A landscape with many valleys, sampled at points; each row gives a point and its height.
A ball rolls from a point to the lowest of its 2 nearest points, and stops where none of them is lower. Distance is the straight distance between rows; heights are no part of it.
Dov: [100  68 117  61 138 152 119 119 129 105 107 125 140  84 148 130 141  76
 122  88 150 143 152 174 100 159 123 158 109]  (h 137)
sil: [115 103 101 113 168 119 132 105  89  85  67  98 129 139 138 115 138 127
 137 109 102 110 135 166 131 133 147 228  88]  (h 389)
Vasa: [166 119 141 167 136 103 112 128 144 140  70 149 181 144 125 159 148 170
 101 155  56 148 134 105  82 132 149 164  82]  (h 253)
vaki: [120  97 177 144  69 148 139 101 129 120 164 129 139 106 156 119  47 125
 149 135  81 134 128 111 159 134 102 146 137]  (h 836)
tet: [135 137 100 148 100 118 180  91 121 163 138 132 104  91 128 145 115 153
 156 115 159 119 108 178 166  82 108  30 129]  (h 167)
Feku: [117 122 156 101 160  99 147 143 104 147 138 137 189  87 174 126  88 154
 137 116  56 172 128 159 128 102 161 105 103]  (h 276)
tebi: [122  91 144  69 123 112  98 182  92 159 115 143 131 131  66 124 116 140
 148  94 136 118 107 148 118 109 127 193  91]  (h 521)
tusiz: [ 90 182 129 100  99 111 164  87 135 142 126 106  80 128 135  99 142 135
 145 168 103  76 116 150 141  90  67 103 138]  (h 360)
Zoma: [100 117 143  56 109 100 143 159 150 122 192 168 121  84  92 120 125 156
 157  61 191 119 115 106 159 164 153  94 103]  (h 566)
gisi: [100  93 157 108  88  92 105 196 138 131 157 133 138 112  77 108 145 147
 129 108 117 134 118 110 137 164  89 176 134]  (h 555)
bik: [112 139 119 116 147 118 119 109 159 141  80 129 153 106 165 114 140 161
 100 151  49 106 114 132  82 123 102 188  80]  (h 383)
Bufe: [110 179  88  94 166 121 118 133 148 124 109 119 117 123 149  99 182 116
  89 149 121 114 115 150  96 125 102 136 116]  (h 339)
fazun: [112 144 138 175 136 146  87 189 117 147 163 138 113 195  78 101 146 124
 121 137 163 156 127  63 133 143 139 106 178]  (h 272)
kis: [187 157 160 158 162 116 115 177 128 173 124 137 165 166  99 146  81 110
 119 145  76 137 124 141 100  74 144 101 151]  (h 539)
tenop: [126 103 110 156 116 162 113  93 145  89 120 138 131 146 129 140  94 141
 121 135 122  95 126  69 122 126 154 191 100]  (h 105)
pak: [187 118 107 138 179 130 115 103 123 124  59 120 158 147 140 169 143  90
  96 146 116 125 145 163  89 159 147 162 100]  (h 407)
geg: [128 176  89 132 184 136 154 126  92 121 147 123 150 139 172 119 107 106
 152 134 128 135 145 138 148  94 193  80 160]  (h 687)
Sis: [142 103 113 113 114 156 135  64 137  86  67 111 102 130 132 131 100  84
 120 139 142  82 123 152 135 152  80 203 113]  (h 205)
pomo: [ 79 151 153  85  95 100 164 149  97 138 156 130 109  68 133  93 133 217
 185 114 116 120 117 141 165 122 112 138 111]  (h 458)
vunof: [ 94 174 135  80 143 162 111 123 161 127 161 113 112 154 151  68 127  56
  91 129 154 150 131 100 124 123 111  75 183]  (h 82)
Volur: [114  91 120 158 132 119 117 185 109 147 166 139 167 143 145 120 140 129
 148 109 115 213 136 120 135 157 180 105 149]  (h 615)
fadi: [146 140 149 155 100 126 160 130 127 151 162 113 154 122 148 134 104  66
 132 158  90 145 140 163 167 105 100  65 191]  (h 510)
Faf: [174 141 120 123 182 127 145  85 114 121  46 116 140 132 146 152 114 111
 109 140  83  99 139 184 103  98 126 156 104]  (h 385)
Bese: [ 91 140 117 105 166 116 132 161  85 136 139 128 128 120 176  80 127 169
 163 122 109 146 136 132 133 103 163 135 131]  (h 676)
Duna: [130 129 141 110  73 115 175 118  99 118 159 135  66 120  80 114  75 167
 173  96 197 115 108 125 193 113 122  86 137]  (h 341)
zinu: [137 125 154 117 111 135 128 149 153 168 146 169 127  96 137 142  87 189
 144 120 103 151 108 107  94  96 155  99 101]  (h 372)
vidi: [ 69 190  99 183 132 115 141 104 105  96 152 102 111 149 163  87 164 172
 159 167 118 101 141  74 169 112 118 148 146]  (h 326)
rezil: [175  78 133  94 133 158  98 136 139 166 113 155 105 154  76 156 101  89
 115  89 201 136 117 150 107 116 162 114 126]  (h 549)
salo: [145  94 130 110 103 120 152  87 122 134  99 121 108  70 137 175 144 142
 133 100 154 108 118 185 141 144 107 121  88]  (h 611)
gagu: [156 177 159 154  98 130 128 134 112 148 124 108  82 179  91  97  81  83
 135 159 120 102 110 129 162  86  88 118 166]  (h 433)
mifod: [114 117 167  75  99 120 120 165 132 183 157 168 142  88 137 124  85 199
 158  99 109 133 114 107 105 113 111 132  95]  (h 402)
lotip: [120  98 142 165 111 115 126 117 155 107 115 107 160  96 160 139 144 107
  96 172  56 151 141 146 114 178  70 182 133]  (h 434)
biso: [ 86 176 120 133 142  91 121 151 114 107 144  88  81 161  71 111 210 134
 100 125 172 123 102 130 156 141 125 112 157]  (h 250)
dotum: [129 180 146 129 159 108 123 139 115 141 102 120 127 171 115  76  97 104
 124 158  79 104 126 143 109 101 101 163 134]  (h 379)
kov: [171 165 155 178  92 115 132 113 121 168 130 127 103 163  84 132  98 114
 133 162 102  89 110 137 143  92  86  83 157]  (h 451)
Fup: [ 83  81 115  45 139 130 106 141 145 111 105 117 140 107 143  96 138 104
 124  82 142 136 142 152 102 157 106 216 100]  (h 101)
Zugez: [127 124 147 114 110 115 113 159  86 153 122 129 108 132  90 105  87 170
 159 121 114 125 113 146 132 105 133 154 118]  (h 501)
lefot: [121 121 127  84 173 144  73 182 158 153 135 173 164 134 167  84 119  91
 109 130 105 167 147 103  69 130 134 143 134]  (h 490)
puzuz: [190 114 106 151 170 133 112 106 125  99  65 138 172 147 147 189 168 105
  96 148 154 147 132 137  86 175 172 132  92]  (h 428)
totiv: [114 177 159 171 113 101 163 102  88 147 133 118 106 152 123  97  84 186
 180 148  76 108 115  96 164  59 142 115 138]  (h 431)
gidu: [152  50 158 143  98 106 112 155 146 136 119 138 184  88 115 208 141 163
 122 109 131 152 140 159  97 168 135 162  91]  (h 799)
tuva: [169  99 148 114 126 137 111 162 113 176 121 139 126 129  91 138 106  77
 107  94 137 153 117 181 112 112 140  94 152]  (h 540)
retog: [ 95 145 151 104  72 106 153 107 125 127 118 113  88  81 141 115 142 144
 134 145 107  74 120 166 132 120  67 152 128]  (h 346)
pev: [123 105 108 167 112 125 159 108 120 102 153 119 152  90 173 164 159 138
 130 137 138 173 144 128 148 164 173  97 142]  (h 359)
gom: [ 90  59 123  61 134 115 123 186 130 116 156 138 143 112 115 122 148 121
 133  55 198 173 145 141 139 171 171 140 122]  (h 531)
votus: [147 138 114 180 110 103 153 139  91 127 152 133 110 125  95 168 142 215
 169 129 170 126 114 109 155 125 183  94 119]  (h 738)
lol: [123  96 125 162 107 139  81 154 187 112 152 146 173 132 109 145 173 119
  88 147 143 150 143  57 101 201 111 145 139]  (h 197)
tudin: [124  87 135 122  89 132 155 123 113 109 140 114  85 111  91 139 107 129
 148  82 196 126 117 158 186 149 133 124 130]  (h 314)
ner: [132 159 101  86 153 130 134 113 120 150 105 131  71 116 116 135 159 119
 127  88 175 102 111 171 118  95 147 101 116]  (h 399)
Vego: [102 136  91 143 133 111 151 133  61 110 136 108  84 126 110 134 156 199
 178 109 181 121 110 120 167 117 192 127 131]  (h 719)
Vidof: [ 78 120 128 152  94 148 141  89 101  64 132  96 113 128 161  97  96 147
 169 145 109 104 140  97 186 133 120 186 122]  (h 234)
fevu: [172  95 147 181  88 138 133  86 132 116  84  91 140 121 117 158 110  64
  92 156  95 123 133 180 145 157  78 155 154]  (h 470)
zaser: [152  75 152 129  99  87 139 153 108 145 109 141 165  73 108 193 140 206
 149 114 101 152 115 180 110 139 139 149  90]  (h 786)
ruko: [122 134  73 111 184 115 136 119  97  98  43 108 123 125 134 124 196 124
 120 140 133 123 135 167 105 154 149 191 109]  (h 371)
kuni: [143 187  94 146 136 125 145  69  97 109  91  71  69 171 104 119 179  86
  99 178 148  88 111 163 144 124  98 106 148]  (h 128)
pazo: [ 95 113 128  90 132 143 126 116 137 123 158 117 146  83 181  85  96  69
 122 122 107 161 147 151 117 133 105 113 153]  (h 158)
peb: [181 101  98 113 153 166 117 136  99 143 111 152 108 161 102 152  97 108
 147  93 194 130 128 137 111  96 207 122 107]  (h 559)
pemi: [117 159  93  86 177 119 117 116 136 139 105 121 126 107 168 109 154  86
 100 148  85 136 140 185  90 122 110 127 136]  (h 352)
Non: [ 90 174  84 173 178 112 139 106 102  83 136  96 155 145 184 106 176 157
 145 180  88 129 165  89 142 116 142 140 135]  (h 394)
konez: [137 136 113 140 168 146  97 157 115 121 133 134 126 196 112  92 125 106
 139 122 152 143 131  79 135 130 170 138 156]  (h 227)
Dodom: [133  86 149 131  67 184 128  94 164 119 173 127 125 105 135 132  76  72
 118 127 158 149 138 111 156 161 108  99 157]  (h 245)
vis: [127 135 147 108 165 109 119 122 130 143  87 132 176 116 164 105  90 140
 113 123  34 130 124 135  71  85 119 175  78]  (h 355)
Kupo: [122  60 154 125  98 152 105 151 170  92 147 119 128 128  89 126 149  64
 100 112 180 159 135 122 142 184 112 157 157]  (h 15)
Nubub: [180 111 135 119 127 142 133 146 124 156 125 122 127 158  97 136 102  34
 104 111 154 146 125 184 131 114 121  70 176]  (h 532)
pulu: [149 116 147 167 143 132 100 130 159 128  81 137 175 174 126 124  99 126
 103 156  60 128 123  81 104 125 114 193  86]  (h 302)
Kip: [ 94 154 128  57 131 123 118 151 191 120 157 154 117  92 136 103 154 161
 125 109 126  79 135 105 101 149 100 161 100]  (h 301)
dig: [ 90 110 166  97 118 142  85 186 199 128 169 156 135 142 115  82 142 144
 112 118 133 132 128  35 105 157  88 155 139]  (h 119)
Dosi: [ 89  94 123  82 157 126 107 191 145 116 148 144 139 124 139  96 184  99
 118  83 153 184 142 140 115 147 138 132 145]  (h 516)
vopez: [174 137 131 196 141 124 123 123  74 130 102 105  94 193  75 147 113 113
 137 150 141 113 120 144 151 112 151 144 145]  (h 488)
Duz: [115  99 115 142 106 152 128  74 146  84  93 117 117 142 129 127  87 131
 120 139 127  82 129  96 145 130 102 239  96]  (h 165)
Peva: [140 167 151 137 134 125 133 146  84 150 110 106 106 201 104  81  69 105
 158 163  96 111 121 132 164  93 112 165 158]  (h 409)
kekur: [168 150 127 125 137 163 132 115 144 142 151 153 148 118 153 152  69  70
 123 126 132 133 140 133 109  93 139  55 136]  (h 259)
mus: [147 155 114 159 107 134 164  93 121 176 123 142  94 107 122 159 116 167
 148 136 135  92 109 163 139  58 114  50  95]  (h 145)
per: [165 163 100 134 157 145 122 112 146 153 137 125 127 124 144 146 130  88
 100 145 120 116 138 134  97 106 136  65 144]  (h 287)
nusat: [174 145 179 177 140 136 130 140  85 139 130 137 134 196 117 122  42 138
 148 140 107 108 129  88 149  75 173 117 139]  (h 464)
novu: [158 148 121 144 118 139 114 129 159 169 142 149 108 104 108 167 139 142
  99 133 145 120 101 138  87 111 125  65 122]  (h 313)
risil: [161 143  99 199 159 115 115  97  93  96  97 102 142 141 123 186 187 178
 123 190 143 105 130 105 114 143 169 127 116]  (h 363)
vas: [187 143 135 149 111 117 120 118 128 131  95  96 124 155  98 136 125  47
  76 162 100 113 126 178 118 155  59 122 159]  (h 483)
Rulud: [137 155 119  90 152 177  95 108 175 140 129 134 108 167 129  81 100  29
  93 130 155 125 117 116 108 136 105  93 163]  (h 56)
Dopup: [159 113 145 179 147 129 126 155  82 125 115 123 160 209 101 124  76 126
 153 150  97 129 144  84 148 102 166 174 125]  (h 403)
gapo: [123 104 119  99 123 143 164  95 120 116 133 113 134  81 206 135  76  84
 152 116  98 159 157 181 146 132 131 105 132]  (h 195)
pase: [136 123 104 112 167  98 125 161 119  97 100 127 123 118 108 173 232 159
 126 108 196 130 140 135 105 168 181 137 115]  (h 435)
fitig: [150 102 107 179 117 135 140  88 108  77 110  93 105 117 111 193 181 110
 117 145 204 108 131 128 154 176 139 101 139]  (h 309)
vef: [119 116 132 124 145 111 183 110  96 156 134 132 154  73 172 135  79 175
 158 114  76 168 125 167 146  78 158  76 107]  (h 233)
Nitif: [152 153 125 116 141 139 156 139  90 167 152 160 120 134 133 101  55 126
 176 107 152 164 132 132 161  75 172  40 150]  (h 607)
nodeg: [108  88 113 128 128 140  74 186 193 127 150 173 169 160 126 124 164 120
  96 122 141 154 147  42  81 173 114 153 135]  (h 161)
tup: [113 169 102 140 154 106 114 150 109 108 108 109  83 195  62  94 190 138
 109 142 164 104 106  95 147 142 134 183 148]  (h 225)
gonib: [153 107 139 137 119 184  83 149 162 155 148 175 132 170  99 127  74 113
 106 138 143 122 129  49 101 104 132 130 121]  (h 429)
Subis: [104 168  99 171 175 108 126 138 108 119 132 112 172 141 171 110 165 132
 121 172  72 156 140 104 119 124 134 105 139]  (h 446)
fop: [110 112 108  86 119 173 143  92 135 103 156 138 104  95 164 129 108  81
 118  84 186 146 132 145 145 139 145  63 150]  (h 196)
rafu: [112  95  97  79 133 169 146  87 119 105 118 104  95  80 171 129 137  84
 122  79 180 144 139 170 134 123 142 127 136]  (h 169)
Lik: [142 170  91  94 134 137 129  84 149 147  91 150  60 121 125 151 133 141
 120 118 153  55 106 160 114  71  99 100  86]  (h 386)
tal: [ 66 185 141  71 125 106 153 133 140 125 175 128  86 107 122  74 143 138
 142  91 180 145 119 111 153 118 121  59 154]  (h 228)
toko: [110 130 107 129 127  99 160 109 113  90 124 130 112  94 124 158 167 214
 166 107 129  76 132 123 139 143 149 197  79]  (h 520)
sof: [148  91 167 159 106 134 132 117 124 135 134 131 171 130 126 143  79 101
 125 133 102 148 140 132 129 136 132 137 130]  (h 823)
bib: [132 139 156 164 119  96 146 129  77 148 117 125 119 139 109 110  96 175
 158 150  93 125 110 137 159  86 148 138 117]  (h 474)
leg: [102 123 118 192 107 116 165  93 106 107 148 113 128 110 163 143 143 155
 153 158 116 153 140 119 176 127 146 106 147]  (h 317)
tig: [102  76 153  80 123 144  90 143 177 104 117 122 130 137  88  92 139  62
  88  97 171 140 142 118 130 167  87 174 134]  (h 51)
suk: [157 113 134 116 105 122 136 125 127 151  90 140 103  84 107 194 158 169
 123  76 184  87 109 192 119 111 125  96  77]  (h 620)
zugin: [172 134 140 165 121 122 104 159 156 159 150 130 165 144 100 172 161  92
  84 150 124 178 128 134  95 171 104  92 172]  (h 262)
Pusa: [165 125  98 199 146 133 117  90  89  85 103  98 134 143  96 177 195 133
 122 166 202 114 132 126 123 161 166  74 131]  (h 328)
Zipot: [108 158 146 179 132 124  87 179 129 134 160 115 124 188  97  82 166 101
 104 153 121 160 125  91 140 154  98 122 189]  (h 305)
lale: [145 130 107 105 144 143 121 107 175 130 102 153 140  81 141 183 168 121
  77 125 147 122 138 136  71 177 120 116 106]  (h 294)
mosi: [178  80 152 154 104 135 107 135 128 140 113 123 155 129  99 190 102 126
 121 124 111 140 131 155 117 146 128 157 120]  (h 813)
dun: [ 65 147 108 163 113 149 138  94 111  83 129 108 108 156 181  62 127 158
 167 151  98  98 148  61 167 121 110 178 136]  (h 278)
Ris: [130 171 140 174 133 100 137 137 117 137 157  95 162 119 154 124 149 101
 121 169  78 149 151 144 141 118 115  90 174]  (h 487)
Dab: [ 88 122 120 103 110  89 174 143  89 111 140 128 101  72 130 129 149 211
 179  96 128 115 121 158 157 140 159 161  83]  (h 485)
Dubu: [ 94 100 130  80 155 136  79 226 142 147 158 155 156 133 147  75 153 116
 126 101 124 195 146 104  89 153 123 131 153]  (h 504)
nug: [144 109 124 119  96 192 133  76 152 116 154 118  99 114 140 148 103  51
 101 112 187 124 121 128 137 136 121  58 155]  (h 220)
Tobar: [144 189 115 169 132 110 142  84 131 188 146 130 106 133 129 161 145 172
 140 161 107  81 110 141 124  58 113  40 123]  (h 110)
nam: [200 150 171 176 140 136 146 146 120 164 118 146 155 171 105 161  56 134
 135 142  82 107 131 110 128  58 146  97 132]  (h 509)
liruz: [ 90 112 117 127 132 110 143  88  94  80  76  91 129  93 177 114 147 156
 132 137  75 108 131 167 137 136 113 221  97]  (h 357)
gef: [124 151 119 177 114  94 144 127 110  99 108 123 106 134 102 164 160 212
 146 145 124  73 108  97 149 117 144 184  96]  (h 556)
nuga: [160 102 147 147 123  77 144 139  98 152  92 140 148 113 113 192 129 217
 143 117  97 147 109 181 105 100 176 121  71]  (h 775)
nuli: [138 149  97 122 191 129 156 105  76 132 104 115 132 124 174 133 148  97
 132 119 126 135 136 194 136 110 176 112 136]  (h 704)
Gata: [151 117 126 110 146 161 170  94 136 142 135 136 161 104 188 148  59  95
 143 104 113 132 135 172 146  78 143  64 132]  (h 229)
Regu: [133 133 180 124 153  87 144 143 119 164 116 132 190 106 155 135 104 149
 121 128  22 152 125 151  85  70 126 121 108]  (h 318)
naguv: [ 98 109 131 155 130 121 130 177 102 109 163 126 141 142 166  81 121 160
 169 118 104 173 148 101 161 136 157 131 146]  (h 648)
Fasa: [109  91 134  76  87 102 162 157 143 122 175 145 125  55 107 143 123 161
 156  66 163 144 115 149 154 167 114  98 107]  (h 582)
leva: [135 128 141  97 150 134  79 161 160 167 133 176 168 133 153 119 109 130
 102 138  84 153 124 104  68 126 128 138  96]  (h 475)
voni: [130 118 129 139 137 122 124 121 155 128 129 150 174 108 161 174 148 188
 114 143  85 147 139 115  76 133 155 144  76]  (h 187)
duzu: [ 95  95 123  92 141 109  88 182 140 111 100 143 125 177  83  75 144 137
 130 112 139 104 131  79 124 157 109 236 107]  (h 178)
bas: [128 138 145 134 120 184  91 124 148 148 167 149 110 163 128 104  77  89
 130 142 149 123 139  50 127 120 123 103 145]  (h 406)
vive: [169 116 129 117 126 166 119 121  87 147 117 147  90 178  99 132  55 116
 158 103 184 118 110 117 153  82 188 113 116]  (h 571)
Geri: [159 128 138 132 119 132 105 132 141 170 145 168 124 115 113 189 110 182
 119 124 120 119 107 126  88  92 147  87  98]  (h 340)
Bebek: [147 105 104 151 141 162 121 132 146 110 126 118 177 155 155 126 123  41
  93 135 125 155 171 133 129 166 127 134 163]  (h 103)
gavi: [123 158 115 109 143 118 130 131 131 117 122 134  82 128  90 149 167 163
 133 114 181  68 123 117 129 118 147 128 114]  (h 415)
febuf: [132 163 133 118 177 160 130 142 102 113 145 135 147 157 176  89  65 111
 162 120 115 141 161  98 147  79 187 104 161]  (h 660)
pudi: [115 184  99 160 129 107 148  58 116 124 123  68  93 134 115 152 187 131
 123 188 144  78 116 144 140 110  87  68 154]  (h 150)
Gugu: [191 147 141 191 112 113 130 126 112 147  92 111 108 158  79 164 121 120
 120 150 119 100 106 174 144  97 118 109 142]  (h 469)
bot: [148  97 138 159 109 127 142  94 128 107  88  75 174 117 155 150 130  82
  99 150  66 138 148 169 126 172  87 185 135]  (h 453)
soriz: [113  66 155 142 111 109 104 214 123 146 181 157 175 124 136 121 133 161
 158 110 125 214 132 109 125 174 154 102 155]  (h 592)
Vegus: [114 101 162  75  89  94 105 166 118 140 124 125 140 110  75 128 131 149
 125 105 124  95 122 139 130 151  84 216  84]  (h 538)
fem: [ 97 108 181  91  97 152  77 169 202 118 146 146 132 152  97  80 137  85
  95 115 141 139 133  59 124 176  70 162 153]  (h 87)
fur: [167 148 112 108 180 122 128 111 130 156  77 120 162 124 157 139 116  82
 101 127  76 121 131 199  88  89 108 125 131]  (h 368)
bulas: [120 132  86 154 158 163 120  90 167  93 144 129 194 111 207 122 135  95
  99 160  98 144 155  98 112 159 135 131 118]  (h 25)
Nef: [ 87 158 146  30  97 104 147 115 183 122 162 141  83  87 123 107 146 146
 139  90 139  78 129 108 118 135  97 133 104]  (h 277)
dani: [144 128  94 165 169 100 121 138  88  89  89 112 138 122 129 187 215 184
 138 150 161 138 140 135 114 158 181 149  96]  (h 405)
mivak: [125 119 103 140 117 138 139 119 117 104 124 105 103 127  98 153 165 108
 118 108 183 137 115 151 149 165 142 109 146]  (h 288)
Lofeb: [143 109 131 176 113 132  95 132 173 137 147 137 164 132 132 166 163 115
  82 160 120 155 132  93 100 179 110 112 140]  (h 232)
Nipa: [131 148 126 106 131 149 120  95 170 117 106 123 112 153 126  92 108  53
  90 143 140 103 126 127 115 137  87 141 151]  (h 80)
fidi: [160  72 128 105 108 164 119  83 165 110  77 122 131 100 124 161 108  73
  91 115 145 107 130 162 104 160  67 166 108]  (h 235)
tabuk: [145 193 112 180 155 100 141  77 102 159 127  96 129 152 121 142 151 135
 121 204 115  70 115 140 117  78 111  61 144]  (h 153)
Pilit: [ 76 169 161  51 130 100 135 145 169 102 162 119  72 118 102 102 152 128
 141  78 170 104 117 130 157 130 109 100 134]  (h 249)
bukat: [141 153 143 129 141 165 137 147 116 156 172 147 150 137 165  96  45 133
 170 119 129 163 139  97 153  98 167  66 152]  (h 629)
Vuza: [130 170  75 114 166 136 124 101 120  97  71 119 110 120 131 127 197 124
 105 143 146  94 125 147  94 147 143 149 107]  (h 356)
Rol: [ 91  85 158 124  81 101 115 211 135 132 187 139 159 102 112 104 139 161
 148 112 136 177 125 101 140 184 101 128 160]  (h 570)
Tabep: [ 70 179 117  99 117 110 179 103 142 128 175 109  91  91 138 109 164 143
 140 112 172 138 120 144 155 114 108  52 163]  (h 207)
git: [ 94 142 116  96 136 111 116 140 158 121 136 131 115 103 144 107 173 141
 104 135 125 117 123 115  95 140 104 157 121]  (h 323)
mup: [146 107 141 175 147 128  91 162 128 126 119 135 172 203 119 108  97 126
 129 156  77 145 139  56 117 135 138 183 134]  (h 350)
Mafa: [141  88 120 157 115 171 114 136 129 101 149 116 141 163  97 125 125  44
  96 132 167 163 147 108 150 169 130 148 180]  (h 58)
Sosom: [133  69 107 155  91 136 170  91 130  98 157 148 166  64 175 178 122 160
 149 114 139 172 131 136 149 167 163 110 122]  (h 395)
Fike: [129 186 142 149 127 109 104 148 135 144 112 113 110 184  98  73 128 105
 101 182  76 116 108 125  94 109  72 152 157]  (h 358)
Zisi: [160 114 118 155 122 102 164 133  91 142 119 160 108 119 111 193 131 227
 167 116 138 130 113 132 141 108 203 114  98]  (h 757)
Miz: [ 77 138 130  83 134 161 110 142 157 120 175 124 118 126 190  48 132  69
 115 114 126 180 148 107 133 160  92 116 171]  (h 118)
sar: [101 107 116 166 105 134 170  89 103  84 131 109 111 114 156 133 123 146
 163 131 119 122 129 124 185 132 139 160 130]  (h 275)
zilu: [165 104 126 119 128 155 112  92 173 127  64 150 124 101 110 184 136 108
  93 124 148  90 128 140  92 167  90 168  81]  (h 261)
lodag: [126 135  95 161 158 143 113 111 123 104 111 134 120 171 129 124 129 133
 127 148 138 122 131  84 126 136 153 169 114]  (h 170)
Zun: [108 108 129  91 100 118 156 120 150 107 151 131 125  44 145 168 176 135
 139  90 145 126 138 169 139 160 114 107 121]  (h 598)
Buno: [ 84 163 102 129 167 104 145 128  90 114 145 133 109 122 160 115 152 200
 166 134 137 110 129 106 141  94 181 140 117]  (h 698)
tof: [132 156 131 140 124 120 135 136 136 122 138  97 111 138  91 128 192  92
 104 121 163 139 119 151 123 148 114  93 166]  (h 271)
loleg: [144 124 161 109 101 176 108 132 146 150 168 150  89 165 100 116  61  99
 126 103 186 125 120  82 143 112 139  64 158]  (h 384)
fased: [ 76 135 167  71  98 103 115 171 121 151 167 154 124  89 120 116 124 210
 164 100 112 102  98 114 128 136 106 158  93]  (h 430)
Koto: [ 98  63 114  89 130 129  97 158 129 106 105 134 172 146 131  85 155 134
 129 103 128 139 143 102 110 162 104 230 103]  (h 143)
gefel: [107 201 111  89 127 132 153  71 153 137 106 136  65 126 143 106 136 140
 124 146 138  51 103 112 124  74  91 106 106]  (h 373)
lufu: [162 121 127 141 117 138 145 131  80 162 139 164  98 151  92 140  51 142
 171  96 160 139 104 152 160  81 172  80 113]  (h 586)
sose: [147  86 121  94 145 124 116 161 133 109 108 154 126 118  87 180 186 151
 137  91 188 115 149 134 115 168 169 170  90]  (h 457)
Bor: [140 151 136 119 117 134 133 120 120 152 145 111 118 136 131 103 110  39
 102 127 121 162 117 170 140 130 106  56 199]  (h 523)
logis: [121 124 142 145  65 157 149  79 162 128 155 138 122  87 157 148  72 161
 136 154  96 103 134  97 143 116 115 130 114]  (h 847)
Nepu: [151 131 149 129 133 144  68 172 162 182 138 175 140 161 102 120  86 147
 121 126 116 134 121  70  74 113 134 144 113]  (h 452)
fefe: [147 100 123 118  92 109 182  98 108 145 131 138 124  65 133 139  87 179
 155 116 112 152 111 189 159  98 122  62 103]  (h 194)
Voka: [184 118 149 119 147 122  99 169 124 184 115 143 159 154  95 139 100  89
 118 128 112 148 116 147  86 111 153 111 135]  (h 548)
foz: [124 150 158  97  78 156 142 116 143 132 161 138  65 142  94 110  78 142
 148  97 218 103 109  75 156 113 132  74 143]  (h 365)
gefav: [125 116 113 142 128 157 122  82 175 114 142 144 180  93 198 158 143 151
  99 144  95 153 155  92  91 146 150 129  93]  (h 111)
Befu: [ 91 113 141 125  86 102 143 110 111  96 130  97 121  76 150 117 138 169
 144 146  73 107 128 167 154 135  77 182 107]  (h 324)
bivo: [135 181 127 191 132 103 102 149 120 146 138 105 136 184 107  92 175  88
  88 192  84 126 129 117 119 144  75 124 178]  (h 335)
musim: [132  97 110 155 145 159 111 132 147  90 133 129 193 143 183 114 119  87
 116 135  86 159 159 105 121 166 132 167 143]  (h 113)
gumir: [101  83 152  86 128 118 119 180 155 100 173 131 115 118  80 120 161 134
 136  68 193 133 127 102 158 169 147 137 125]  (h 547)
Zomup: [103 123 140 144 121 106 134 111 171 113 108 114 186  98 185 124 136 137
 106 159  19 151 139 119 101 141  89 178  92]  (h 410)
fozo: [123 160 106 114 128 155 137  68 134 105 110  97  88 151 133 110 140  80
 105 146 152 100 127 131 140 130 104 120 138]  (h 104)
mir: [ 79 185 121 157 129  98 144 103  97 136 151 102 107 138 147  97 144 197
 179 164 107 104 117  89 150  81 130 127 142]  (h 374)
buliv: [ 94 139 104 115 160 120 105 168 144 109 103 127  92 182  84  77 172 136
 107 125 153 105 119  72 132 149 121 207 127]  (h 203)
topar: [ 96 164 106 126  99 104 188  90 114 157 154 118  97  85 132 110 131 152
 170 122 153 141 118 169 175  92 116  25 162]  (h 186)

For each start below, name the point where the ball stops.
Lofeb: Kupo
Zun: Fup
toko: Rulud
leva: Fup
novu: Rulud
suk: Befu
pak: Tobar
Gugu: tenop

Two balls start at each pair of points below. Name the first point that both come to, or write -.
Bese and geg: vidi
Vuza and nuli: Bufe
kis and Nubub: -
vopez and peb: -
zugin and tuva: -
Nitif and Zugez: vidi
